A landscape with many valleys, sampled at points; each row gives a point and its height.
A ball rolls from a point to the lowest of its 2 nearest points, and stops where none of them is lower. Distance is the straight distance between rows; heights are no part of it.
K844 height 3.54: [143 135 106  84 161 120 109  93 142  67 142 114 121 122  94  93 149  95
  93 106 197 158 134 111 145  90 178]
K52 height 4.88: [ 85 119  74 107 133 183 136 109  81 200  94  97 157  55 102 121 185  77
  94 135 117 178  96  66 116 117 101]
K207 height 4.36: [118 123 111 117 115 121 133  87 121 147  76 121 126  73 144 110 148  60
 112 135 157  95  91  82 121 116  68]
K695 height 3.86: [116 189 160 134 101 127 163 139 126 109 159 119 138 175 113 126  77 224
 149 139 104 155 133 207  76 125 144]
K791 height 8.38: [139 180 127 102 142 107 155 113 139  84 124 124 107 161 112  91 106 170
 161 120 141 201 149 165 138  78 134]
K293 height 2.16: [126 148 161 104 155  83 115 142 184 153 184 167 121 143 166 155  81 155
 165 149 108  33 124  94 119 134 136]
K86 height 4.15: [137 128 135 120 142 111 125 168 165 139 135 139 148 154 197 163 122 147
 197 115  89 103 128  78 166 133 144]
K457 height 4.84: [100 124 122 110 122  97 140 131 127 173 138 130 111 114 118 114 102 126
 107 131 115  99 119 113  94 132  96]
K339 height 3.40: [ 93 127 123 132 153 175  91 150  78 175 177 127  97 146  63 106 149 156
  94 126  87 184 170 156 112 145 183]
K144 height 3.41: [137  91 126 134 122 135  96 133 115 124 105 102 142 103 135 136 175  74
  84 118 154 107 111  96 131 155 118]
K597 height 5.56: [113 126 108 149 107 122 179 149 146 156  97 138 164 130 182 161 126 146
 189 137 115  98  99 121 136 142  84]
K370 height 2.84: [157 112 170 143 121  98 107 122 127  98 157 137  97 150  99 124  97 122
  70 137 163  88 144 158 125 146 141]
K308 height 2.97: [125 125 121  85 148 116 107 157 137 133 139 125 120 155 153 118 153 138
 169 101 104 138 122  84 146 103 171]
K164 height 4.37: [103 140 125 145 102 125 174 130 135 148  97 130 152 115 155 148 124 128
 150 136 129 102 106 136 110 135  61]
K37 height 4.83: [ 95 200 138 126 110 117 179 128 139 119 152 121 156 167 109 125  46 232
 175 140 113 133 125 189  62 109 120]
K541 height 8.86: [165 161 162 144 135 118 127 130 138  54 143 135 112 175 132 132  97 170
 139 130 144 153 156 185 151 122 154]
K678 height 2.43: [123  92 131 115 137 134  97 151 114 162 161 112 122 123 104 125 144 109
  78 122 110 113 135 109 116 150 135]
K538 height 1.79: [121 140 159  97 163 140  87 162 125 104 174 133  83 176 110 104 122 146
 133 117 117 137 137 144 127 105 183]
K988 height 4.00: [123 134  87  83 153 122 125  68 114 122 105 110 130  75 106  99 138  64
  66 126 194 160  90  67 139  90 122]
K13 height 5.45: [116 149 152 145 110 141 147 178 109 157 163 118 138 178 116 147 106 208
 135 133  72 157 143 192 108 152 150]
K58 height 1.89: [124  97 139 172  84 145 149 164  97 168 123 113 156 133 127 162 134 125
 109 141 104 130 120 154 123 174  90]
K588 height 4.79: [127 137 134 129 117 122 157 152 119 127 124 120 128 156 134 127 115 165
 152 114 104 152 138 147 130 124 128]
K316 height 8.74: [163 143 144 143 128 132 136 135 124  50 118 112 131 180 125 126 138 168
 147 117 144 190 154 197 161 110 150]
K628 height 3.50: [ 96  99 110 132 109 128 142 122 114 217 163 135 117  88  66 120 114 141
  79 162  82 103 136 139  67 175  91]
K497 height 3.04: [ 90 109 129 122 122 100 126 131 137 216 187 137 104 100  67 116  91 149
  89 178  90  63 134 138  61 167  98]
K264 height 3.72: [107 152 123 133 104 129 156 132 101 138 134 119 124 155  91 108 107 176
 131 122 105 189 139 176 101 123 128]
K941 height 3.78: [130 138  87  67 164 117 105  72 133 103 120 106 127  91  87  97 135  80
  70 112 203 162 108  80 132  82 161]
K660 height 3.57: [130 127 145  92 153 112 105 178 151 143 156 133 139 165 169 136 142 146
 177 109  95 105 132  86 154 120 176]
K596 height 3.21: [158 116 121 186 120 173 126 120 155  92  69 131 175 103 212 182 185  77
 187 129 146 128 111 102 193 124 136]
K120 height 4.07: [125 112 143 112 132  90 121 155 158 193 151 130 136 124 163 155 115 129
 139 148  92  48 114  90 121 149 111]
K827 height 4.49: [116 104 130 108 121  96 118 145 142 179 126 124 136 113 139 143 127 117
 126 131 102  79 112  90 116 151  96]
K285 height 1.73: [147 136 134 105 151  95 112 121 160  95 131 151 114 142 159 119 115 131
 167 118 136  96 134  95 153 113 143]
K899 height 2.22: [115 138 163 119 154 153  90 150 111 103 177 133  85 176  76 100 119 146
  91 130 122 155 152 169 119 122 178]
K785 height 4.18: [124 132  95  96 133 127 128  67 118 124  75 110 133  64 115 106 142  58
  97 133 188 133  80  67 133  83  85]
K911 height 7.44: [ 90 187 150  89 150 122 152 150 146 131 161 137  78 178 110  87  76 193
 184 137 101 155 132 149  85  87 158]
K18 height 4.22: [112 131 107 137  97 142 162  87  89 135  75 125 131  96 103 112 142  87
  89 135 166 174 117 143 118 117  59]
K790 height 2.87: [170 110 130 188 131 174  98  93 156  68  66 131 168  80 194 166 182  46
 142 125 168  75  93  83 175 145 130]
K942 height 2.07: [113  84 141 113 137 117  89 142 118 199 185 135  91 114  75 116 129 120
  72 150  87  91 142 117 107 162 143]
K524 height 3.79: [119 120 105 142  98 143 162 113 101 110  62 123 133 102 145 120 158  96
 132 129 148 147 113 141 127 121  70]
K809 height 2.71: [184 111 120 196 128 164 116  75 147  42  72 145 146  82 174 170 157  52
 145 127 183 108 122 120 177 137 124]
K151 height 3.66: [110 117 147 156 142 169 101 163  83 155 185 130 102 158  60 120 132 159
  74 131  83 169 161 176 106 157 184]
K553 height 3.83: [121 102 124 138 108 129 136 108  91 146 127 120 109 109  77 113 114 101
  58 130 144 131 133 143  99 145  95]
K314 height 4.68: [109 127 136 152  98 139 148 156 103 176 149 124 135 147  94 140  95 180
 100 139  85 144 143 189  89 165 120]
K609 height 4.67: [ 97 109 101 111 125 160 125 107  94 196  82 100 137  53 124 113 175  62
  98 138 118 127  76  54 110 117  81]
K165 height 2.49: [ 99 100 148  96 146 105 100 134 131 213 201 149  88 115  67 109 109 131
  82 165  78  66 142 117  78 159 129]
K586 height 3.98: [ 84  96  92 136 117 141 145 105  82 235 141 130 123  75  67 113 134 125
  87 161  78 144 132 122  90 161 100]
K440 height 2.20: [155 144 115 111 148 105 132 121 162  82 117 138 120 137 155 110 117 143
 185 108 139 139 136 122 158  93 145]
K937 height 2.31: [189 119 141 194 131 135 116  93 176  78 105 158 148 118 188 184 105 105
 158 129 158 106 162 125 199 150 140]
K386 height 3.58: [126 106 115 120 122 130 117 105 105 125 112 115 120 101 110 113 137  86
  84 120 163 130 120 109 122 127 111]
K269 height 5.75: [116 174 128 138 114 103 178 118 147 117 134 130 156 145 122 126  67 196
 157 133 134 115 130 180  83 120 105]
K268 height 4.06: [112 106 134 155 108 156 122 159  77 186 168 131 114 144  65 133 124 166
  86 135  75 153 156 182 109 174 144]
K301 height 3.26: [161 114 111 145 147 126 105 106 165  87  91 135 154 103 196 147 158  92
 177 102 142  94 117  65 178 126 142]
K163 height 7.99: [127 178 144  85 150 103 144 136 146 100 149 137  95 169 123  93  78 174
 181 132 126 149 134 155 113  87 145]
K454 height 3.24: [150  97 129 130 135 142  86 115 145 103  99 104 166  97 160 143 191  54
  91 116 166  81  93  76 144 151 144]
K906 height 3.20: [128 128 156 110 133  69 123 140 187 170 172 155 142 120 161 161  80 139
 150 171 118  13 120  87 109 157 105]
K917 height 5.68: [103 145 128  97 131 113 151 163 138 157 150 125 122 156 123 117 102 182
 169 118  87 143 126 132 100 111 134]
K45 height 4.74: [132 129 125 130 126 107 149 157 166 160 111 139 159 126 207 162 128 133
 195 132 101  85 112  85 152 137 103]
K110 height 0.93: [135 141 160  90 153  83 104 133 166 128 163 159 106 154 162 131  96 140
 156 128 119  71 132 102 139 127 143]
K957 height 5.98: [111 137 150 132 133 149 125 175 102 149 168 127 106 178 103 120 113 188
 130 122  78 162 143 169 109 138 165]
K959 height 2.99: [139 132  95 121 128 132 148  99 139  92  76 117 145 108 158 113 171  97
 161 104 161 154 106  97 152  89 105]
K155 height 2.54: [191 115 124 200 124 163 114  87 170  48  92 155 152 104 187 181 138  77
 156 122 170 126 148 128 207 137 146]
K683 height 4.23: [112 133 113 136  99 120 171  97  95 133  95 127 118 110  98 112 114 111
  78 137 148 157 125 154 108 131  72]
K981 height 1.88: [170 108 137 165 123 121 118 122 139  79 117 142 137 123 170 157 127 101
 136 125 160 113 145 123 180 138 140]
K617 height 8.58: [152 161 127 112 130 135 143 129 120  69 128 111 117 169  94  96 136 171
 149 116 144 216 155 180 140  90 157]
K113 height 3.09: [162 116 150 127 136  93  94 111 138  76 138 149 110 142 127 131 112 110
  96 120 176 100 152 133 147 141 145]
K213 height 3.39: [129 128 106 156 110 135 160 104 129  96  63 128 136 103 160 128 154 105
 179 124 161 147 117 134 150 105  74]
K894 height 3.37: [171 114 101 169 133 171 116 133 151  73  86 121 184 122 206 176 186  99
 190 104 147 150 128 108 199 128 163]
K199 height 2.79: [101  99 105 117 132 153 106 159  89 186 151 116 115 124  98 122 155 134
  95 117  68 143 143 123 108 144 153]
K348 height 3.08: [ 93  95  98 127 145 166 102 142  83 177 157 118 125 116  66 112 160 131
  79 118  97 177 155 120 112 138 171]
K67 height 2.63: [156 132 100 123 136 122 136 122 138  75 101 119 142 129 140 111 158 122
 173  98 149 168 138 123 166  95 134]
K324 height 2.42: [126 133 127  90 145 124 113 157 124 120 153 118 109 160 122 106 141 145
 144  99 116 159 135 115 130  97 174]
K560 height 3.02: [162 106 123 174 129 178 117  98 151  88  65 127 174  82 206 167 195  57
 179 130 158  96  94  78 172 119 132]
K449 height 6.56: [ 95 166 150  73 152 116 129 178 148 155 172 143  96 175 138  99 100 185
 187 135  72 130 133 117 110  96 157]
K705 height 4.73: [126 150 118 130 102 108 163 104 117 105 114 129 118 130 111 112 106 141
 108 122 151 171 138 172 126 109  86]
K692 height 3.32: [154 127 132 102 162 106  96 109 138  64 147 136 105 145 109 105 128 119
 108 107 175 130 150 125 142 103 169]
K406 height 0.56: [146  98 142 171  86 153 131 165  95 119 109 117 151 138 134 170 155 114
  99 130 140 138 137 157 156 168 111]
K985 height 4.51: [108 106 114 118 110 136 124 113 121 173  76 113 141  71 148 125 179  65
 117 137 121  83  75  77 113 127  69]
K590 height 2.52: [130 135 172 130 135 122 103 142 117 113 178 142  83 165  82 109  93 141
  75 134 139 121 147 167 111 134 157]
K218 height 1.31: [148 111 133 159 107 132 121 140 115  95 103 122 132 135 145 157 143 114
 102 123 147 128 134 143 156 141 113]
K895 height 2.46: [120 180 150 114 126 127 148 134 109 120 149 129  98 175  96  95  87 199
 139 124 103 188 140 197  91 111 151]
K641 height 3.30: [100 124 117 154  84 129 169 142 111 168 104 122 151 120 138 152 117 144
 127 138 118 119 114 168 102 155  67]
K593 height 3.07: [167  99 123 145 142 147  88 108 157  80  99 132 166 101 184 161 173  68
 129 111 165  75 114  67 165 147 157]
K798 height 5.26: [124 160 135 131 116  97 166  95 130  98 132 133 121 137 102 111  73 169
 122 134 148 139 138 192 102 109 106]

For each start below, name the point where the ball stops.
K268 | K942
K844 | K538
K553 | K593
K316 | K895
K809 | K406
K609 | K538
K52 | K538
K45 | K538
K449 | K895
K827 | K110
K597 | K406
K541 | K895
K18 | K110

Call two points neighbours if one is among the 2 nearest of the other. Go from one point of each pair to the other, from neighbour to neighbour, staying as low as possible. Name the highest point that can't be avoided.
K406 / K942 | K457
K538 / K593 | K597
K895 / K406 | K269
K406 / K110 | K683
